Points on a hilly landscape, in no order, each with its height.
From any point a ball rolls to the lowest of the 2 points nearest to it. It stops when none of these is lower. Distance is the straight distance between rows; heights are no part of it.
Z53 h=4.58: [  1   1 -17  19   2   5 -27  -3   2  15  -1   8 -11   7  -9 -29 -26  22
   0   0   4  -5   8   8  12  31  26  30  21  -1   7 -11  14  -2  -2  16
  -7 -12  12  46   0  23  10  -2 -18   4  40  18   6   2   2  -6]
Z505 h=3.37: [-28 -31  20 -23  13  34  25   1  13 -15 -12  30   9  18  -8  39  13  15
 -14  -8  18  42 -23  24   7 -36 -31  14  23   4  -1  15  25  38 -11 -22
   6 -28   3 -10  15 -26 -22 -28  16 -13  -6 -10  15   1   6  -7]
Z982 h=0.75: [-20  31 -21  32  26 -30  -1  29 -55  31   5 -12 -29  20  34  18  11  17
  -3   5 -15  -8  41   7  -4  -9  24   5 -11  19  -7   2 -49 -15  -3 -12
  -8  -3  -2   2  -1  -8  28  21   3 -34  13   5  24  21   6 -13]
Z705 h=1.14: [ -1  24 -21 -25 -11 -29   8 -13  -3   7  20  50  11 -22  10  18   0   8
   7  14  -7   4  14   4  21 -34  -1 -26   5   4  56 -17   6  -5  21 -23
  14  15 -13  -7  -3  11 -12  28  -9  17  16 -17 -22   2  44 -17]
Z869 h=6.03: [ -7  -7  13   0  -3 -21  31  -8 -19   8  -2  -6  18  -5  -5  34   1 -40
   0  -9  -8   2  -7 -32 -10  -9  -6 -11  -7  18 -12  12 -17 -19   9 -11
   6   8  -7 -27   8 -20   5  -3   3   1 -18  -3  -1  -5  11   8]
Z19 h=6.73: [ 18   9 -20  14  14 -31 -14   5 -20  14  12  31 -15   7  20 -26 -16  32
  -3  12 -19  -9  29  -9   3  34  30  10   4  -1  30 -20 -12 -30  12   7
 -27  24   0  26  -7  15  15  18 -13  18  59  15 -30   8   7 -25]
Z981 h=3.36: [ 24  19  15 -16  11   4 -17 -14   5  -5   5 -28   2 -10  -2 -47  -1 -18
  15 -16  -6 -32 -16  -4 -20  26  -5 -16 -28 -18   8   0 -12  -1  -4  11
 -19  37  -8   9 -19  -6   2  17  14  -7   5   4   6  -2 -19 -14]
Z441 h=4.86: [ -6 -21  12 -23   1   4  -4 -15  13 -16 -11 -11  36 -11 -35  13  -3  -4
   1 -15  23  -8 -26 -27  -1   9   0  12   9  -9 -10  20   1   0  -5  -6
  19   8   9 -14  23 -34  -3 -26  -6  16  -8  -7  -1 -12 -17  -5]
Z405 h=3.33: [ 13  -8  -6  26  15 -11  11  -3 -41  38   1  22   6  35  -3   6 -14   0
  -2  25 -17 -20   8 -41 -17  27  21  -3 -15   7   5   8 -11 -28  -1  19
 -33  11   0  -2   2  10  14  13   0  37  66  24 -19  -7 -29 -16]
Z352 h=7.31: [-14 -25   9  23 -13   6  38   0  -2  27 -10   9   7  17 -10  52  -6 -25
 -12  31  -1  19   4 -15  -2 -20  -8  -6  -2  13 -33   5  15 -10 -11  15
  -9 -26  11 -18  12  17  -2 -11  -4  34  -4  -2  11 -24 -19  30]
Z481 h=3.04: [  6  17 -32  32 -12 -29 -33  26 -16   6   3 -41 -28  -8  10 -33 -12   7
   8  -9   1 -19  33  -4   2  32  35  27   6   5 -25 -11 -22 -24   6  16
   5   9  -2  24   2  13  27  -2 -18 -19 -16  14   0  10   7  14]
Z700 h=2.93: [-22 -31  15   4  39  23   7   7 -10  -7 -22   3  10  30 -16  32   6  20
 -19 -32  27  15  -7   3 -11  -3  -2  32  18  11 -28  29 -11  28 -12 -15
   1 -25   4   3  21 -49   2 -33   3 -19  21   0  30  16 -20 -19]
Z907 h=2.72: [ -7   2  16 -22 -23   2  16  -1  16 -20   4 -17   1 -32  12  23  24 -33
   1  -3 -11   5 -18  11  -1 -32 -25 -37 -14   0  -4   3  -2   7   2  -9
   8  -3  -8 -38  -8  -5 -15  -1  14 -17 -68 -13   2 -13  14  30]
Z750 h=3.77: [ 31  28   1  -1 -11 -13 -11  -2   6  -3  16 -25 -15 -17  20 -55   1 -25
  13  -8 -18 -28  11   3 -17  28   5 -13 -28 -15  10 -16 -15 -17  14  24
 -26  43  -9   4 -29  15   5  25  11   5  -6   8 -14   0   7  -1]
Z646 h=5.09: [-10   9 -13   2 -23  14 -19 -12  28  -6   4  -9  -2 -21 -10  -7 -10  -2
   6  -1   5  -2  -5  15  24  -9   5  -1  14  -5  -3 -12  26   9  -5  12
  17 -28   7  21  -7  28  -9  -2 -18   5 -13 -12  12  -8  10  21]
Z387 h=4.87: [-19 -15   6  29 -33  11  23   9   6   3 -14 -16 -24   9  10  16  -3 -24
  -6  10   2  28   4  11   5 -17 -22   6  12  24 -42  -5  19   8   2  11
   1 -34   0  -3   4  23  -4 -21  -3 -15 -42  -2  24   0   6  44]
Z613 h=7.52: [  5 -20  12  18 -35  17  32  -2  17  15   2   1  -3   7  -6  21  -6 -40
  -7  30  -5  18  -4 -16  -8  -8 -15 -13  -8   2 -29   4  25 -16  -6  30
 -15 -20   9 -24  -4  35 -17 -11  -9  40 -25   1  -1 -16 -14  37]
Z915 h=8.38: [ -1  29 -30   4  -8 -15 -19  13  14 -16   5 -46 -13 -30  17 -21  13   3
   8  -9 -13 -30  13  10  -3   6  20 -17 -11 -11 -15 -12 -25 -15 -10  11
   8   8   3  -7 -19   7   8  18  -8  -5 -39   3  -2 -12 -12  26]
Z892 h=2.91: [ 32  15  21 -13  20  13 -20  -4  14  -7   8 -24  -2   7   5 -63   8   7
  11  -3 -11 -24 -12  22 -25  28 -12 -22 -45 -30   7 -11 -20   8 -17  12
 -43  43  -3   8 -31   0  -1  22  31   4  21   7  -4   5 -50 -16]
Z991 h=1.87: [  8  33  -3  25   0  12 -15  23 -11   0   5 -29 -46   7  34 -37   9   2
   4   4 -19  -5  17  33  -3   4  -2  -3 -17   5 -10  -8 -10   9  -3   4
 -16   1  -3  16 -29  20   9  13  18 -38 -11   7  24  17  -1   8]
Z541 h=3.25: [-22  22  -7 -13 -17 -24  14 -10  -3  -8   4 -15   3 -36  11  31  19 -31
   8 -12  -8  -9   2   0  12 -40   0 -30  -9  12   4   3 -15   1  11 -12
  23  -3  -7 -25  -7  -8  -6   9  -6 -20 -49 -18   8 -15  36  22]
Z294 h=7.71: [ 22 -10   5   5 -17  18  24   3  17  11   4  -2   3   3   3   9   7 -22
  -7  32 -16   3  -6 -11 -24  -3 -15 -26 -29 -11 -21  -2   7 -23 -15  26
 -28   7   3 -37 -11  21 -12   9   3  43 -16   4 -16 -12 -33  16]
Z648 h=4.47: [-27 -15 -22 -13  14  -5 -18   6  20  -8 -11  -7  29 -15 -22  30  13  48
  -9  -7  25  -8 -10  -2  20   1  35  12  24 -20 -13   9  -3  -6 -15 -15
  32 -24  19   0  28 -21   5 -24 -27  13 -10 -11  -7 -17 -19  -2]
Z713 h=2.86: [  0   6  19 -26  -4  32  -9  -2  23 -26   3  11  -8 -12   3 -17   8 -10
  10 -21   9  20 -29  26   6 -22 -35   1  15   2  25   4  30  36   7 -17
  16  -8 -13  13  -9  -8 -27  -9  22 -45 -25 -12  12  11  38  -6]
Z583 h=4.56: [ -2 -31  32 -31  16   6  13  -8   4 -19 -17 -13  34  -3 -25  21  13  -7
  -5 -14  19   5 -26 -20 -16   0 -18  -3  -8 -14 -12  22  -8   3 -10 -13
   5  16  -1 -30  18 -49   1 -23  13   6 -13 -10  -4  -5 -28  -6]
Z51 h=4.82: [-13 -12 -12  -6   8  -1 -28 -15  25 -10 -10 -22  37 -23 -37  14  -1  20
  -3 -20  27 -25 -22 -17   8  18  27  14  19 -20 -25  19   1  -3 -16  -1
  33 -19  22   8  21 -24   4 -23 -22  20   1  -5   7 -21 -30   2]
Z546 h=5.80: [ 10  -3  12  -8 -24 -12  30 -13  -6   9   7   4  14 -11  -2  21  -5 -56
   6   3  -6   1  -8 -33 -15 -12 -17 -21  -9   9   5  13   4 -20  18   0
   1  12 -12 -28  -4   6  -7   2   3  14 -21  -4 -15 -10  25   9]
Z920 h=3.01: [ 12   9  16 -21  22   4  31  -2 -25  16   7  39  13  18   4  23   6 -12
  -9  12 -15   4 -11  -9 -22 -15 -21 -27 -26   5  31  15  -9   6  -3 -21
 -26  15  -5 -29  -7 -12 -10  16  31   9  26  -4  -3  -2  -8 -24]
Z781 h=0.43: [ -7 -17  26  -3  20  27   5  30   5 -28 -18 -21 -25  17  15  -7  41  20
  -9  -7  -1  23 -10  40 -16 -14 -37  -3 -12   1 -15  -2 -15  32 -10 -20
 -11  -4  -8 -15  -7 -24 -13 -20  33 -44 -39   0  17  17 -26   2]
Z148 h=6.43: [ 44 -11   2   3  -7 -19  -5  -6  -2  -6   9  32  -6   9   7 -44 -17  12
  -2  20 -13  -1  15 -22  -8  41   1  15   0  -3  33 -22   4 -25  29   7
 -26  37  -7  17  -2  10   4   4  -3  18  38  17 -51  14  17 -26]
Z815 h=4.21: [  5  -5  11 -25  35  22  -3 -17  -4  -8  -3  26  19  14 -19   3 -10  16
  -4 -22  15   4 -23  -1  -4   7  -4  17   4   0  26  18   9  28  -8 -16
   1   2  -4   8   7 -23  -9  -3  15  -9  39   1  11   7  -2 -35]
Z801 h=2.04: [ 17   6  -8 -19 -30 -12   9 -10  12  -7  21  35  10 -23   6   6   1 -18
   5   5   4  17  -6  -4  12 -20 -18 -11  13   3  37  -5  22   3  36 -15
  23   3 -18 -11   2   7 -15  10  -1   0 -11 -14 -25  -1  60  -5]
Z175 h=1.83: [-24 -13  10  14  16  18  26  25 -12   3  -9   8 -15  30  17  34  24  24
 -20  10   2  33   5  24  -6 -19 -13   2   5  18 -18   0 -10  14 -12 -17
  -8 -30   4 -12  10  -7   0 -12   9 -19 -12  -1  22  10 -19   6]
Z427 h=3.55: [  5  13 -31  29 -20 -40 -25  10 -23  13   3 -16 -15 -12   8 -21 -24 -12
  13  -4  -5 -19  36 -28  20  32  46  28  19  14  -5  -4 -10 -36  28  16
  17   3  -4  28  10  14  28  -4 -29 -12   1  11 -12   7  42   5]
Z870 h=2.61: [-14   6 -34  12 -13 -26 -25 -15  17   6   0  19  15 -23 -19   3 -18  32
   5   9   3 -12  14   0  36  -3  43   8  27  -9  19 -22  21  -9   6  10
  31 -12  19  32   3  27   6  12 -45  38  26  -6 -13 -13  13  -1]
Z487 h=1.86: [ -4  31  -3  22   3   0   2  15 -39  17   5 -13 -37  15  30  -8   0 -16
   0   2 -18   0  19  15  -4  -5   1   3 -14  15  -3   0 -17   5   5  -4
 -15  -4 -10  15 -16   2  13  12   8 -42  -5   7  31  16  18  -1]
Z565 h=7.85: [ 29  -3   3  15 -20   3  10   7  20  -2   7 -22  -5  -2   9 -25   3 -24
   5  20 -12 -15   6 -10 -30  15  -5 -24 -32 -24 -23 -14  -7 -30 -11  32
 -29  27   1 -35 -17  25  -6  14   1  40 -21  14 -25  -4 -35  15]
Z449 h=2.69: [-31 -23  13   3  14  36  25   6   7  -2 -19  19  -2  28  -1  44  14  20
 -14  12  11  34  -2  31  13 -40 -21   3  10  12 -18   9  23  38 -21 -10
  -3 -45  12  -4   6  -1 -17 -15  12  -9  -2 -10  35  -3 -11  13]
Z597 h=3.70: [  5   4  19 -26  42  25  13 -14 -14   8   6  38  14  22 -12  11  -3   6
  -8 -13   0  -1 -25   2 -15  -5 -16  -6 -16  -3  37  20   1  23 -12 -19
 -17   8  -6  -5 -10 -23  -9  11  32   0  51   4  13   2 -14 -37]
Z477 h=1.40: [ 16 -15  22 -12  20  27  -2  23   1 -15 -11 -14  -6  27   1 -24  16  24
  -3  -6  10  11 -12  17 -17  11 -26   5 -21 -11  -8  -1 -19  17 -14 -14
 -19  11  -7 -12   2 -24  -3  -9  27 -17  -9   9   3  19 -40 -16]
Z634 h=8.22: [  8  20 -18  -9   1  -3  -8  21  17 -19   9 -27 -12 -15  21 -10  33  23
  -2  13 -11 -14   6  19 -18   0  -1 -29 -23 -21 -15 -19 -28 -10 -23   7
 -14  16   7 -33 -15   1  -2  19   8   0 -38   4 -16  -7 -37  19]
Z62 h=1.29: [ -5   0   9 -21  11  24   2  20  19 -33  -1   0 -13  -4  16   5  38  29
  -9   4  -4  25 -13  44   0 -23 -22 -18  -7 -10   5  -5  -6  21  -8 -22
  -4  -7  -4 -25  -7 -10 -18  -6  24 -29 -44  -7   3   9 -11   2]
Z636 h=5.52: [  1 -10  18   4 -39   1  24 -19   7  10   4   6   8  -7 -14  15 -22 -67
   8  -4  -1  10 -12 -28   6 -18 -24  -3  10  13  -6  14  29  -2  20   9
  16 -10 -10  -6   1  17 -16 -10  -4  12 -19  -7   1 -12  36  22]
Z153 h=3.94: [-16 -28  19  -8  -8  14  27   9  -4  -4  -8  29  -3  15   1  26   3  -3
 -16  -4  10  49  -8   9   1 -22 -36  25  26  16  -2  10  17  13  13 -23
  11 -17 -10  -5  22 -14 -11 -26  14 -19 -21  -6   4  13  27   1]
Z279 h=6.34: [-19 -18  -1  18  -6 -30  30  13 -36  20 -10   6   3  17   1  50   1 -10
 -13   1  -5  15  17 -27 -10  -2   5   9  12  31 -19   7 -18 -26  14 -11
   6  -9  -5 -16  31 -16  25  -9  -4  -2  -9  -1   3   4  21   7]
Z558 h=7.30: [-18  43 -11  11  40 -17 -23   6 -34  28  13   5 -16  -2  11 -11  -2  37
   1  -1  -7 -18  29  20  17   0  42  11   5   2  25  -6 -22   6 -12   3
  -3   9  12  39 -13   4  24  35 -10 -13  69   2  18  14   8 -32]
Z822 h=4.41: [ 26  18   1  -7 -28  -7 -38  -2  25 -25   8 -38 -18 -31   7 -69 -12 -20
  17 -24  -1 -11   1   8   3  31   7  13   1  -9   1 -17   0  -7  25  12
  10  28 -13  31 -11   7   5  -5  -1 -23 -30   5  -9   9  26  10]
Z619 h=8.04: [ 25  10 -23  17  -9 -11  -1  25   3  -3   7 -10 -17   1  28 -20   3  16
  -3  19 -16  -4  28   2 -19  21  10  -9 -16 -16 -13 -26 -20 -30  -9  14
 -27  22   3 -19  -4  18   2  22  -1  22 -13  11 -30   7 -27   8]
Z945 h=2.67: [  9  -1 -22  19 -10 -25  -1  -5   0  15   3 -12  13 -13  -8   0 -14 -16
   5  10  -9 -33   8 -41  -8  23  31 -19  -9  -7  -7   0 -10 -42   2  24
   0   9   9  -7  -5  15   6  16 -21  44  10  12 -29 -20 -17   2]
Z207 h=2.77: [ 29  -8  21 -14 -15  10  16  -6  -8  -3   8  31  -1   9   2 -11 -10 -35
   3   1   3  22  -9 -18  -8  -3 -37  10   3  10  30   8  20   7  25  -8
  -1  16 -22  -1   3   1 -15  -8  19 -13   3   1 -14  12  42 -16]
Z561 h=4.77: [-30  17 -19   4 -11  -1 -31 -13  30 -10  -3 -30   0 -34  -5   3  -1  10
  11  -4  10 -19   4  19  33 -20  26  -9  14  -5  -3  -7  13  15  -8   8
  35 -31  14  19  -7  21  -1   5 -35  -1 -22 -13  22 -15   2  26]
Z652 h=2.94: [ -7  11 -16 -21  20 -14   9 -11  -5  16  13  28  23   0  -7  26   7  29
   0  15  -4 -16  -6 -12  -2  -6  19 -34  -8 -10  25  -3 -11 -12 -11  -6
  -2  10  11 -17   0  -1  -2  28  -3  37  39  -9 -22 -17 -21 -20]
Z462 h=5.18: [-14  -6  15   7 -35  12  20  -4  12  -5  -3   0 -13  -3   7  16  -1 -45
  -1   1  -3  27  -2  10   8 -30 -32  -4  10  21 -19   4  30  14  12   3
  13 -26 -13  -3   0  24 -16 -17   3 -16 -44 -15  19  -3  30  37]
Z44 h=3.22: [ 26 -18   5  13  10 -17   4  -3 -12  18  -7  -7  17  13 -11 -10 -11   0
   4  20  -7 -27   3 -44 -24  37  20  -4 -18  -8 -10  -2 -15 -33  -6  26
 -22  22   4 -12   0   0  12   9  -7  45  31  23 -34 -12 -46 -11]
Z770 h=1.71: [ -2  20 -24  34  12 -32  13  28 -53  29   6  16 -23  31  36  20   5  23
  -7  20 -18   8  44  -2  -8  -4  18   3  -9  18   0 -14 -37 -27   2 -15
 -16  -2  -2 -12  12   5  27  23   1  -7  16   8  -5  16   1  -6]
Z550 h=5.39: [  5 -11  -7 -17 -15  20 -21 -19  43 -19   2  -2  11 -22 -25 -19 -13   0
   3 -12  19   1 -25   5  14  10  -2  13  18 -17  -1  -8  32  11  -4   4
  20 -14  11  16   3   7 -10 -15 -14   8  -8  -3  -3  -7   0   8]
Z925 h=2.51: [ 11   9 -13  32  14  -5  14  23 -39  33   4  18 -15  39  25  13  -1  18
 -13  32 -15   1  31  -7 -17   8   9  -2 -16   7  -1  -7 -25 -24  -9   1
 -33   4   0  -8   5  13  14  19   8  12  33  12 -10   9 -25 -11]
Z456 h=7.02: [ -4  23 -18  23  24 -21 -12  11 -41  29   5  30 -20  20  13 -10 -15  32
  -3  16 -14  -3  35   3  19  14  31  20   7  15  27 -11  -7 -10   3  -1
 -12   7   5  34  -2  15  23  21  -9  -4  63   5   2  16  16 -24]
Z933 h=4.66: [ 25  -3  14 -12 -26   2 -32 -17  31 -21  -4 -36   2 -23 -18 -63 -19 -32
  18 -28   9 -19 -17 -10   1  33  -7  13   1 -13  -8  -7  14  -5  16  19
  11  22 -11  20  -8  -2   0 -15  -7  -7 -21   3  -9   3  13   5]
Z259 h=5.69: [ 25 -27   5 -33  -9  25 -15 -17  49 -27   5  23  17 -14 -27 -35 -16  18
  -2  -4  11  16 -31  10   4  21 -21  16  13 -30  20 -18  34   7   6  10
   4   9  11  13   3   4 -22  -9  -2  31   6  -2 -32  -3  -4 -13]
Z573 h=2.25: [ 36 -19  35 -15  17  29   6  -7  12  -3  -5  -3   9  26 -10 -34   2  -2
   5   2   4  -8 -23   0 -28  22 -27  -8 -35 -18   2   2  -3  18 -21   7
 -34  33  -5 -11 -13 -14 -11  -2  31  14  23  14  -5   9 -56 -17]
Z797 h=2.55: [ -1  -5   4  26   3  11  21  28 -30  10  -6   5 -26  32  21   9  11   4
 -11  10  -9  26  13  14 -16  -3 -20   6  -3  19 -22  -3 -14   1   1 -14
 -22 -11  -4  -5   4   1   5  -7  18 -26 -16   8  14  20  -6   8]
Z163 h=6.19: [ 33 -24  -8 -13  -8 -15  -1  -1   3  -7  -1  19   9   2  -9 -21 -13  10
  -1  14   4   7  -1 -26  -3  25  -3  18  11  -4  20 -12   3 -21  24  -1
   0  23  -6  -1  16  -1   3  -8  -2  18  10  14 -48   9  12 -18]
Z637 h=1.37: [-19  -5  17 -14  20  37   7 -20  18  -5  -6  -5  16   4 -17  27   7  -9
  -3 -12  11  -5 -33   9   4 -21 -19 -16  -6  -2 -11  28  20  39 -27   4
   1 -25   9  -3 -10  -9 -18  -9  11  -2   8 -14  37 -17 -28   5]
Z714 h=4.00: [-21   1 -21  -6  11 -18  -4  10  -6   3  -1  -7  24  -7  -5  35  10  28
  -5  -2   8  -8   0 -10   3  -4  26  -6   8  -5  -8   7 -22 -16  -9 -15
  15  -4   6 -13  27 -24  15  -4 -13   5  -9  -5 -10  -9 -13  -9]
Z303 h=7.56: [ -9  42  -2   7  30  -7 -30  -9 -16  15  14 -24  -4 -16   6 -21   1  11
  12 -13  -8 -37   9   8   7  12  28  -9 -10  -5   5   7 -19   6 -15  12
  -5   7  10  35 -24  -3  21  26  -3 -15  43   2  26  -6  -9 -15]
Z448 h=5.93: [ 38 -34   0 -15 -16   1 -21 -15  38 -25   0  15  13 -12 -18 -52 -19  19
  -1  -3  12   6 -13  -9   1  41  -6  22  17 -26  16 -27  20 -11  22  11
   6  21   2  18  12   4  -4 -17  -8  27   7  11 -52   4   3 -16]
Z647 h=4.29: [-37  27 -26   1  12 -15 -23   2   3  -6   0 -20   2 -20  10  14  15  37
   5   5   0 -15  17  28  24 -33  31 -21   0   0   2 -12 -13  15 -21   1
  21 -25  12   9  -9  13   0  24 -21  -3  -5 -11  18  -6 -13  13]
Z96 h=2.22: [-22 -23  18  -1  26  34  -2  -6  11 -19 -21 -21  11  14 -19  23   6  10
  -7 -27  23   4 -24   6   0  -6  -3  14   9   1 -30  28   7  38 -23  -3
  10 -25  11   5   7 -34  -9 -32   5 -14   5  -2  34  -4 -32   0]
Z393 h=4.07: [  1  14 -22  10  -1 -22 -31   3  -8   2   7   8  -7 -11   4 -26 -21  24
   7  -9   3  -3  17  -4  19  25  36  35  28   5  19 -10  -2 -15  20  -5
  18   3  -1  37  10   4  22  -3 -21 -17  25   5 -12  15  38 -18]
Z749 h=3.80: [-19  27 -20  15 -22 -29   1  -4 -15  15   8 -14  -5 -19  13  17  -6 -29
   8  -1  -8 -14  25  -7  14 -23  19 -18  -7  15  -3  -2  -4 -13  12   1
  18  -7  -6  -6  -2  11  10  17 -21  -8 -21 -12   9  -8  28  22]
Z247 h=4.37: [-16  10 -23  35 -34 -17  10  13 -11  17   0  -8 -28  11  17  22  -6 -10
  -3  21  -9  14  32   2  16 -19  14   4   8  22 -27 -15   1 -10  12   6
   7 -26   0  -2   7  34  11   1 -19 -10 -29  -2  13   4  21  34]
Z2 h=4.48: [-14  -9  10   0  -5 -12   8   4 -25  -5  -3  10  -4  -1   3  19   0 -17
  -2 -26   6  18   2 -12  -2  -6 -14  28  24  28   1  11  -8   6  26 -25
  21  -1 -17   4  24 -26  10 -18   5 -43 -22  -5   9  26  51 -12]
Z685 h=4.75: [ -7  -2  -4  -6  10  15 -12 -26   5  11   4  30  16   4 -20  -4 -21  10
   2  -6   9  -8  -8   3  15   7  10  22  15   3  27   3  29  12  -1   1
   8 -11  10  26   5   8  -1   3 -11   7  46   5   5  -4  12 -20]
Z776 h=3.56: [ -3  -5  -7 -13  21 -18  12   5 -11   7   0  10  33   0  -5  37  14  16
  -2  13   1 -10  -5 -22 -10   2  10 -18  -6  -5  -1  12 -20 -22 -13 -13
   5   7  11 -36  18 -24   8   9   1  23   7  -2 -20 -16 -25 -12]
Z131 h=3.32: [ 15   5  34 -13 -13  40  -3  -5  16 -19   0   2 -23   2   7 -36  -4 -42
  10 -17  -3  15 -24  25  -7 -13 -49   5  -4  -1  13   9  35  46   4  -4
   0  -3 -21  21 -27  10 -25 -12  35 -46 -18  -7  23  16  32   6]
Z82 h=2.56: [ 12  28 -17  24  -7 -11 -37  27 -10  -7  -2 -47 -44  -3  23 -56  -5  11
   8  -6 -11 -13  30  21  -5  28  19  24  -3  -2 -21 -16 -23 -10   1  16
  -9  16   2  32 -14  17  22   4  -6 -39 -15  15   9  16   1  13]
Z172 h=3.62: [-29   8 -22 -14  13   9  -8   5  16  -6  -2  16   8  -3   3  29  22  54
  -8  22  12  15  12  40  38 -44  18 -10  15  -6  21 -13  12  20 -14 -12
  19 -30  17  -1   0  15 -16  16 -20  10  -3 -16   7  -3  -3   6]
Z595 h=2.90: [-18 -10 -10 -31  -6  19  -1  -1  36 -18   7  24  13 -15  -8  25  18  32
 -11  19  14  30 -16  29  29 -31  -5  -6  18 -18   9  -2  29  14 -10 -11
  19 -32  10 -14   8   5 -23 -11  -7  12 -22 -19  -7 -14   4   8]
Z745 h=7.03: [ -7 -14  -3  27  -7  -7  17 -12 -19  29  -4   7  11  24 -17  30 -22 -27
  -2  17  -4  -7   2 -37   1   3  13   2  -3  21 -14  18  10 -13  -3  12
  -3 -17   5  -1   7  14   6  -1 -11  29  29   5  12 -12  -6  10]
Z124 h=6.70: [-31 -28   9  24   4 -17  35 -20 -38  27 -16  21  19  26 -21  64 -11 -24
  -9   7   6   6   2 -38   4 -21  -2  10  13  35 -19  29   4  -3   3  -6
  15 -23   1  -9  24 -16  14 -16 -10  15  23  -4  20  -8  11   5]
Z949 h=2.14: [  8  15  -9 -15  11 -23  21 -16 -23  19  13  47  17  -1   4  22  -2  -4
   2  12 -17 -10   3 -15  -2 -12   1 -28 -11   1  48   0  -7 -16  16  -9
  -9  16 -10 -22  -6   1 -11  32   4  29  38  -3 -20  -5  16 -21]
Z495 h=4.11: [  6 -47  45 -14   4  11  18   0  -8 -18 -22  -5  10  24 -18  -2  -5  -4
  -4 -22  25  21 -19 -20 -13  14 -35  29   3  -1 -17  21  -4  18   4 -16
   3  19 -13 -14  24 -45   5 -36  15  -9  -6   5  -1  21 -10 -13]
Z478 h=4.13: [ 30  29 -10  -9 -15 -26 -35   5  25 -25  12 -41 -22 -36  20 -71  -1  -8
  15 -21 -13 -23   9  17  -4  29  10   0  -8 -21   8 -29 -20 -10  17  18
  -5  44 -12  15 -26   1   5  15  -2 -16 -28   8 -17   7  11   5]
Z354 h=7.77: [ -3  31   2   3   6   8 -34 -30  15   2  11 -35  -5 -27 -20 -38 -11 -11
  16 -22  -9 -41  -5  14   5  25  24 -12  -2 -17  -4   0   0   8  -7  28
  -8   7  17  45 -26  19   5  17 -15   4  36   3  27 -22 -12   0]
Z421 h=1.90: [-12   5 -39  18 -13 -37 -17 -10   1  17  -4   0  18 -22 -14   9 -19  11
  13   4  -1 -34  19 -25  18  15  49   2  20  -6   0  -5   4 -27   3   5
  25  -7  15  15  12  12  19   5 -38  31  18   0 -19 -16   5   0]
Z474 h=2.03: [-14   0  24 -20   4  24  13 -13  19 -12  -4 -10   8 -12  -6  19  15 -27
   1  -9   4  -3 -36  10  -1 -30 -28 -31 -12   0 -14  19  10  30 -19   1
  -2 -20   3 -21 -12  -6 -20  -7  19   0 -26 -19  22 -20 -17  17]
Z139 h=2.16: [-14   6   7 -25   5  30  -3  -5  33 -28   7  11  -3 -20   8   4  28  23
   2  -2   8  21 -17  49  21 -40 -21 -21   6  -8  29  -4  24  35 -10 -17
  15 -25  -1  -4 -15   8 -31   2   7 -21 -27 -19   9  -6  14   6]
Z228 h=3.26: [ 31  -3  36  -9 -16  21   9  -7  -3  -4   2   3  -9  12  -3 -34 -15 -58
  11 -18  -1   4 -19 -14 -16   6 -45   5 -12   2  11  13  25  18  17   7
 -12  23 -22   9 -14   3 -14 -13  33 -22  -6   1   7  12  31  -4]
Z331 h=3.57: [-13 -57  24  -3  20  19  10  15 -11 -13 -31   6  14  36 -21  18   3  32
 -16 -20  34  32  -3  -2  -7  12 -11  47  26   2 -27  15   0  18  -7 -18
   9  -5   1  -2  43 -45   6 -44   0 -10   2   8   3  21 -15  -9]

Two balls start at each pair of points below. Name the first point that both come to, or write none.
Z2, Z869 | none
Z648, Z685 | Z949
Z933, Z354 | Z981
Z495, Z124 | Z637
Z815, Z583 | none

Call two points neighbours if one is among the 2 nearest of the other. Go from one point of each pair to the other, from neighbour to neighbour, staying as low as possible. Name the highest point that can't be avoided.
Z637, Z487 | Z441
Z421, Z487 | Z405
Z487, Z175 | Z797
Z982, Z705 | Z685
Z781, Z705 | Z131

For each start below, name the point where the ball stops.
Z634 | Z637
Z51 | Z705
Z636 | Z637
Z441 | Z637
Z745 | Z637
